Points on a hilly landscape, in no order, each with its height.
A ball rolls from a point to the lowest of its 2 nearest points, and stops where none of them is lower. Distance is the straight distance between rows; heights are no part of it.
zafet: -0.58	+2.24	-0.88	-2.63	+1.44	-2.88	-0.46	-1.41	-0.32	+1.77	-3.09	-0.05	+3.51	+0.04	+3.06	-1.08	-0.40	-0.66	-2.49	+2.11  (h 512)
Dupum: -0.85	+0.34	-1.52	-0.94	-0.35	-0.34	-3.60	-0.88	+0.90	+0.24	-1.78	+1.14	+1.25	-0.42	-0.67	-0.25	-1.53	+0.90	-1.11	+1.14  (h 295)
vin: +0.06	-1.60	-1.19	-0.70	+1.40	+2.78	-0.19	+1.70	-1.06	-3.44	+2.58	-0.23	-2.40	+1.32	-1.18	-1.94	+0.16	+1.97	+2.08	-0.48  (h 701)
bazup: -1.55	+1.17	+0.07	+0.45	+2.85	-1.42	-1.81	+0.05	-0.89	-0.53	+2.34	-2.30	-0.81	+1.17	-2.51	+1.14	-3.83	-4.43	-0.35	-4.42  (h 505)
lare: +0.37	+1.59	+0.14	+1.32	-3.80	-0.25	+1.34	+0.97	+2.02	+2.63	-1.10	+0.98	+1.26	-2.39	+1.60	+4.90	-1.24	-1.59	-0.04	+1.49  (h 487)
Kima: +0.47	+1.88	-1.10	-2.79	-0.38	-1.92	+0.15	-0.70	+0.36	+2.12	-3.15	+1.27	+2.84	-1.22	+4.34	-0.19	-0.26	-0.06	-1.74	+3.84  (h 661)
Difuf: -0.04	-1.55	+0.35	-0.04	-0.28	+0.38	-1.99	-1.13	+0.43	-1.85	-0.23	+0.12	-0.20	+1.58	-2.28	-1.42	+2.05	+2.27	+0.30	-1.40  (h 145)
mono: -3.06	-1.53	-0.44	+3.88	-1.38	-1.44	-0.63	-1.77	+1.11	-0.22	+0.02	-1.24	+0.01	+0.43	-2.70	-2.07	+3.49	+0.81	+0.24	-2.80  (h 733)
tibik: -0.61	-0.88	-1.10	-0.77	-0.54	-3.14	+0.16	-2.60	-0.65	+1.65	-4.34	+0.55	+1.72	+0.84	+1.51	-2.82	+3.34	+1.85	-2.24	+1.24  (h 246)
nep: +4.84	+0.25	+2.80	-3.28	-1.10	+2.04	+3.52	+1.62	-1.08	-0.67	+0.39	+1.06	+0.09	+0.04	+2.59	+2.16	+1.10	-0.13	+1.45	+3.85  (h 814)
badu: +0.14	+2.65	+0.46	+1.60	-3.12	-1.59	+1.58	+0.43	+0.95	+3.01	-0.03	+0.03	+0.70	-1.85	+1.84	+5.72	-2.83	-2.78	-1.09	-1.23  (h 206)
mede: -3.93	-2.07	+0.04	+4.65	+0.25	-2.18	+0.87	-1.89	-0.20	+0.31	+0.56	-1.67	+1.06	-0.25	-2.53	-2.74	+3.26	-1.69	+0.29	-3.45  (h 711)
Luv: +0.14	-1.42	+2.23	+0.73	+2.40	-0.39	+2.13	-0.91	-3.49	+0.62	+0.16	-0.91	+0.84	+1.16	+0.22	-3.49	+2.16	-0.84	-0.25	-0.53  (h 411)
bomo: -0.78	+0.84	+0.00	-0.86	+2.00	+0.14	-0.80	+0.80	-0.67	-1.77	+2.51	-1.52	-1.51	+1.25	-1.46	+1.96	-2.90	-2.13	-0.23	-3.47  (h 405)
metok: +2.48	+1.86	+2.26	-1.61	-0.55	+0.62	+1.97	+1.23	-0.08	-0.43	+1.18	-0.44	-0.30	-0.36	+1.74	+5.23	-2.17	-2.75	-1.02	-0.72  (h 205)
geb: -0.43	-0.60	+0.63	-1.17	+1.72	+1.27	-0.76	+0.52	-0.08	-3.28	+1.95	-1.39	-1.33	+1.41	-2.05	+0.94	-0.43	-0.03	+0.31	-3.04  (h 316)
nub: +1.49	+2.35	+0.08	+0.07	-1.95	+0.71	+0.69	+1.92	+2.17	+1.26	-0.13	+1.84	-0.11	-2.07	+0.22	+5.78	-2.62	-1.97	+0.93	+1.39  (h 652)
gavaz: -0.08	-2.59	+0.18	-0.53	+0.46	-2.51	-1.20	-1.51	-1.18	+0.65	-2.87	+1.34	+0.36	+1.81	-0.05	-4.34	+3.28	+2.40	-0.83	+0.74  (h 149)
Venat: +1.06	+0.66	+2.90	-2.38	+4.85	-2.25	-0.86	-1.65	-1.72	+0.59	-1.36	-2.05	+2.91	+0.46	+0.79	-1.93	-1.99	-2.44	-2.62	+1.22  (h 675)
magid: +3.16	+0.61	+2.65	-1.04	-2.41	+1.96	+5.49	+1.50	-0.71	+0.17	+0.55	+0.02	-0.10	-0.56	+3.32	+2.87	+1.85	-0.86	+1.60	+2.82  (h 688)
pogu: +1.54	-0.54	-2.82	-0.34	-1.41	+0.26	-2.06	+0.96	+2.64	+2.88	-2.04	+3.54	-0.48	-1.83	-0.07	-2.13	-0.43	+3.24	+0.66	+4.09  (h 689)
Vusos: +1.49	+1.05	+0.50	-0.90	-1.45	+1.09	-0.55	+0.67	+1.67	+0.54	-0.35	+1.70	+0.37	-1.33	+0.03	+3.56	-1.10	+0.25	-0.26	+1.31  (h 539)
vub: +1.49	+3.18	+0.92	+0.25	-1.75	-2.39	+1.33	-0.34	+0.20	+1.17	+1.40	-0.60	+0.08	-0.76	+0.74	+6.61	-2.52	-1.98	-1.54	-3.27  (h 501)
zuti: -2.09	-0.27	+0.89	+0.84	+1.42	-2.00	-1.15	-1.11	-0.85	+0.77	-0.61	-1.77	+2.11	+0.14	-1.88	-0.75	+0.03	-2.04	-0.89	-2.23  (h 627)
pubal: +0.03	-2.14	+0.85	+1.01	-0.48	-0.63	-0.54	-1.64	-0.52	-0.68	-1.20	+0.89	-0.50	+1.93	-1.17	-3.18	+3.80	+2.96	+0.19	-0.41  (h 67)
pom: -2.45	+0.53	-0.61	+2.58	-2.30	-0.63	+0.05	-0.95	+0.65	+2.37	-0.86	-0.80	+1.35	-1.12	+0.11	+1.21	-0.16	-0.40	-1.02	-1.66  (h 743)
gaf: -2.74	-0.56	+0.51	+1.58	+1.22	+0.49	+2.78	+1.23	-1.27	-3.41	+2.99	-3.17	-3.39	+0.27	-0.01	+2.11	-0.01	+0.41	-0.02	-2.81  (h 600)
gesi: +2.83	+1.45	+3.21	-1.82	-2.02	+1.15	+3.74	+0.95	+0.08	-0.16	+0.04	-0.08	+0.52	-0.53	+2.79	+4.74	+0.55	-1.56	-0.32	+1.32  (h 513)
Loz: -2.88	-0.46	+0.20	+3.49	-2.40	-1.77	+0.04	-2.02	+1.41	+0.84	-1.25	-1.46	+0.42	+0.29	-1.68	+0.29	+2.13	+0.58	-1.17	-3.16  (h 754)
Tiv: +1.76	+0.21	-0.32	-1.61	-1.99	-1.28	+1.41	+0.27	-0.01	+3.33	-2.85	+2.09	+1.37	-1.48	+4.76	-0.51	+0.86	+0.76	+0.01	+4.51  (h 782)
Kuboz: -2.27	-0.18	-1.93	+1.77	+0.27	+1.05	-2.43	+0.30	-0.67	+1.48	+1.60	-0.63	+0.39	+0.13	-0.60	-2.88	-2.19	-1.51	+1.92	-0.87  (h 769)
Vipu: +2.40	-1.24	-0.63	+0.92	-4.07	+0.04	+1.80	+0.50	+1.10	+3.11	-2.50	+2.79	-0.31	-1.77	+2.45	-0.49	+2.55	+3.05	+0.58	+3.91  (h 894)
tib: -1.81	-2.36	+0.03	+1.06	+1.96	+0.61	+0.91	-0.21	-1.53	-3.60	+2.27	-1.38	-1.89	+2.04	-1.81	-2.51	+3.19	+1.07	+1.50	-2.26  (h 653)
vena: +2.87	-0.61	+0.40	-1.23	-0.72	+2.43	-0.22	-0.01	+1.90	-2.54	+0.03	+2.09	-2.07	+0.03	-1.60	+0.19	+2.03	+4.97	+0.89	+1.10  (h 757)
sizop: -2.95	-0.44	-1.29	+1.74	+0.99	+0.43	+0.66	+1.65	-0.26	-2.70	+3.70	-2.72	-2.74	+0.44	-1.26	+1.14	-1.60	-0.54	+1.16	-3.66  (h 559)
fev: +2.31	+2.98	+1.18	-1.53	+0.08	-0.92	+1.03	+0.51	-0.38	-0.97	+2.29	-0.33	-1.23	-0.13	+0.45	+6.29	-3.74	-2.69	-1.23	-2.74  (h 471)
Zitol: +1.51	+1.06	-2.73	-0.43	-1.74	-0.36	-1.37	+1.13	+2.61	+2.89	-2.42	+3.22	+0.65	-2.69	+1.06	+0.69	-1.25	+1.11	+0.61	+5.34  (h 578)
dut: -3.00	-1.19	-0.03	+2.36	+0.74	+0.98	+2.04	-0.15	-0.15	-3.32	+2.19	-1.89	-2.75	+0.96	-1.24	-0.35	+2.14	+1.49	+1.10	-2.54  (h 632)
biva: -0.44	-0.34	-2.56	+0.57	-0.10	+3.39	-0.27	+2.09	+1.45	-2.20	+2.95	+0.46	-2.35	-0.78	-1.77	+0.65	-1.42	+1.23	+2.26	-0.20  (h 432)
Lazul: +4.20	+0.08	+4.00	-2.84	-0.01	+1.62	+3.24	+0.35	-2.12	-0.59	+0.01	+0.27	+0.23	+0.70	+3.35	+1.42	+1.82	-0.37	-0.75	+2.00  (h 725)
gunal: +1.01	-1.24	+0.20	-0.46	+0.05	+2.64	+0.42	-0.07	+0.67	-3.74	+1.33	+0.72	-2.91	+1.03	-1.35	-0.93	+2.04	+4.06	+1.48	-0.13  (h 730)
vosip: -0.01	-2.88	-0.06	-0.45	+2.84	+1.19	+0.04	+0.77	-2.32	-3.15	+2.02	-0.07	-2.43	+2.84	-1.27	-4.34	+2.16	+1.54	+2.26	-1.04  (h 673)
feg: +0.57	+2.43	+1.34	-2.82	+2.48	-1.81	-1.52	-0.74	-1.08	+0.59	-2.14	-0.64	+2.84	+0.28	+2.26	+0.30	-1.97	-2.01	-3.08	+2.15  (h 680)
Neto: -2.88	-0.29	-2.40	+2.06	-0.35	+0.92	-0.75	+1.10	+2.06	-2.77	+3.17	-1.48	-3.52	-0.16	-3.04	+1.36	-1.60	+1.17	+1.77	-3.54  (h 518)
Fam: +1.32	+0.57	-0.88	-0.75	-0.96	+1.67	-2.93	+0.35	+3.61	-0.72	-0.60	+2.14	-0.62	-0.71	-3.24	+1.59	-0.99	+2.87	-0.20	+0.59  (h 262)
zuvel: +0.51	-0.10	+2.75	-0.65	+1.99	-0.52	+1.15	-1.32	-2.60	+0.68	-0.73	-1.73	+2.00	+0.60	+0.37	-1.20	+0.74	-1.59	-1.67	-0.11  (h 511)
Fegal: +0.58	-2.06	-2.17	-0.03	-1.61	-0.09	-1.70	+0.30	+1.53	+2.98	-2.68	+3.12	-1.11	-0.50	+1.61	-4.17	+0.27	+3.60	+0.75	+2.93  (h 747)
reris: +3.04	-0.02	+4.19	-1.86	+1.53	+0.25	+2.72	-0.83	-2.98	+0.18	-0.84	-0.71	+1.37	+0.98	+1.96	-0.12	+1.80	-0.99	-2.03	+0.58  (h 622)
nuzal: -1.20	-1.21	-0.71	-0.38	+3.19	+0.85	-1.97	+0.61	-1.51	-1.71	+2.84	-1.80	-0.66	+1.61	-2.47	-3.11	-0.97	-1.92	+1.34	-1.95  (h 58)
sibid: +0.68	+0.21	-1.66	-0.28	-0.17	+2.80	-1.87	+1.37	+3.23	-2.24	+1.46	+1.18	-2.52	-0.59	-3.58	+2.00	-1.56	+2.56	+1.24	-0.84  (h 364)
labo: -1.19	-2.07	+0.94	+1.39	+3.14	-1.29	+0.50	-0.88	-2.54	+0.09	+1.42	-1.60	+1.00	+0.71	-1.56	-5.15	+1.48	-2.30	+1.18	-1.56  (h 315)
Muba: -2.25	+1.10	-1.01	+1.71	+3.15	+0.43	-1.13	+0.80	-1.07	-0.06	+3.39	-3.05	-1.18	+0.73	-1.41	-0.64	-4.58	-5.66	+0.05	-2.60  (h 610)
rika: -1.40	-1.60	-0.58	+1.21	+3.59	+0.76	+0.28	+0.44	-2.84	+0.05	+2.96	-2.53	-0.60	+1.13	-1.31	-5.04	-1.03	-3.08	+1.84	-1.07  (h 198)
kire: +0.41	-0.73	+0.04	-1.86	+0.89	+1.62	-2.88	+0.09	+0.10	-1.98	+0.96	+0.40	-0.44	+1.28	-2.10	-0.21	-0.36	+1.25	+0.75	-0.85  (h 231)
givok: +1.11	+2.47	-1.31	-1.37	-1.12	-0.72	-1.35	+0.82	+1.96	+1.50	-2.59	+2.38	+1.75	-2.22	+1.87	+2.40	-2.23	-0.89	-0.17	+4.50  (h 391)
Buva: +0.73	+0.34	+0.54	-1.98	-0.94	-0.03	-1.79	-0.22	+0.45	+0.14	-2.01	+1.20	+1.33	-0.58	+0.22	+1.91	-0.22	+0.90	-1.73	+0.93  (h 424)
papu: -0.47	+2.23	-2.18	-0.80	+0.39	-0.55	-3.69	+0.37	+1.35	+0.73	-1.83	+2.21	+1.91	-1.46	+0.78	+0.16	-3.48	-0.43	-0.36	+2.91  (h 63)
nez: +2.29	-0.70	+0.92	-0.10	-2.08	+1.81	+1.06	-0.46	+0.81	-0.54	-0.70	+1.95	-0.37	-0.16	+0.48	+0.47	+2.40	+3.40	-0.13	+1.35  (h 801)
sedo: -2.08	+0.19	-0.17	+0.90	-0.17	-1.55	-0.94	-1.12	-0.89	+2.10	-1.64	-0.83	+2.35	-0.08	+0.28	-1.22	+0.23	-0.92	-1.39	-0.41  (h 685)
fimi: -2.20	+1.11	-1.58	+1.81	+2.39	+1.28	-1.73	+0.91	-1.35	+0.87	+2.94	-1.58	-0.32	+0.29	-0.30	-2.60	-3.82	-4.28	+1.69	-0.70  (h 704)
nodak: -0.84	+0.59	-1.82	-2.41	+1.38	-3.55	-1.02	-2.16	-0.06	+1.75	-4.05	+0.58	+2.56	+0.54	+2.05	-3.54	+1.17	+0.85	-1.48	+1.71  (h 354)
Vira: -2.97	-0.58	+0.41	+3.12	+0.38	-1.23	+0.70	-1.09	-0.97	+0.81	+0.42	-2.09	+1.03	+0.15	-1.40	-1.02	+1.16	-2.15	+0.06	-3.45  (h 678)
suso: +1.50	-0.95	-0.10	-0.20	-2.83	-0.27	+0.63	-0.72	+0.25	+1.45	-2.84	+1.93	+0.70	-0.74	+1.75	-0.62	+2.36	+3.00	-1.31	+2.35  (h 850)
Dufe: -1.61	-1.02	-2.95	+1.78	-0.84	+2.64	-1.23	+1.12	+2.25	-2.68	+2.79	-0.30	-3.06	-0.10	-3.17	-0.98	-0.46	+2.37	+2.27	-1.37  (h 480)
Gega: +1.25	-0.22	-0.07	+0.96	-4.05	-0.42	+2.98	+0.11	+0.20	+3.66	-2.57	+1.81	+1.33	-1.80	+4.12	+0.20	+2.28	+0.77	-0.01	+3.55  (h 853)

Call two points neighbours if one is among the 2 nearest of the other. Go from one point of each pair to the other, from neighbour to neighbour, staying as low as possible. Name the highest point that can't be avoided.
metok and Fam | nub
badu and pubal | nep
papu and Fam | Vusos
metok and badu | vub
nuzal and pubal | geb

Where does a ball stop that starts at each point below?
Lazul | nuzal
vena | Fam
Muba | pubal
Venat | nuzal
gaf | Fam
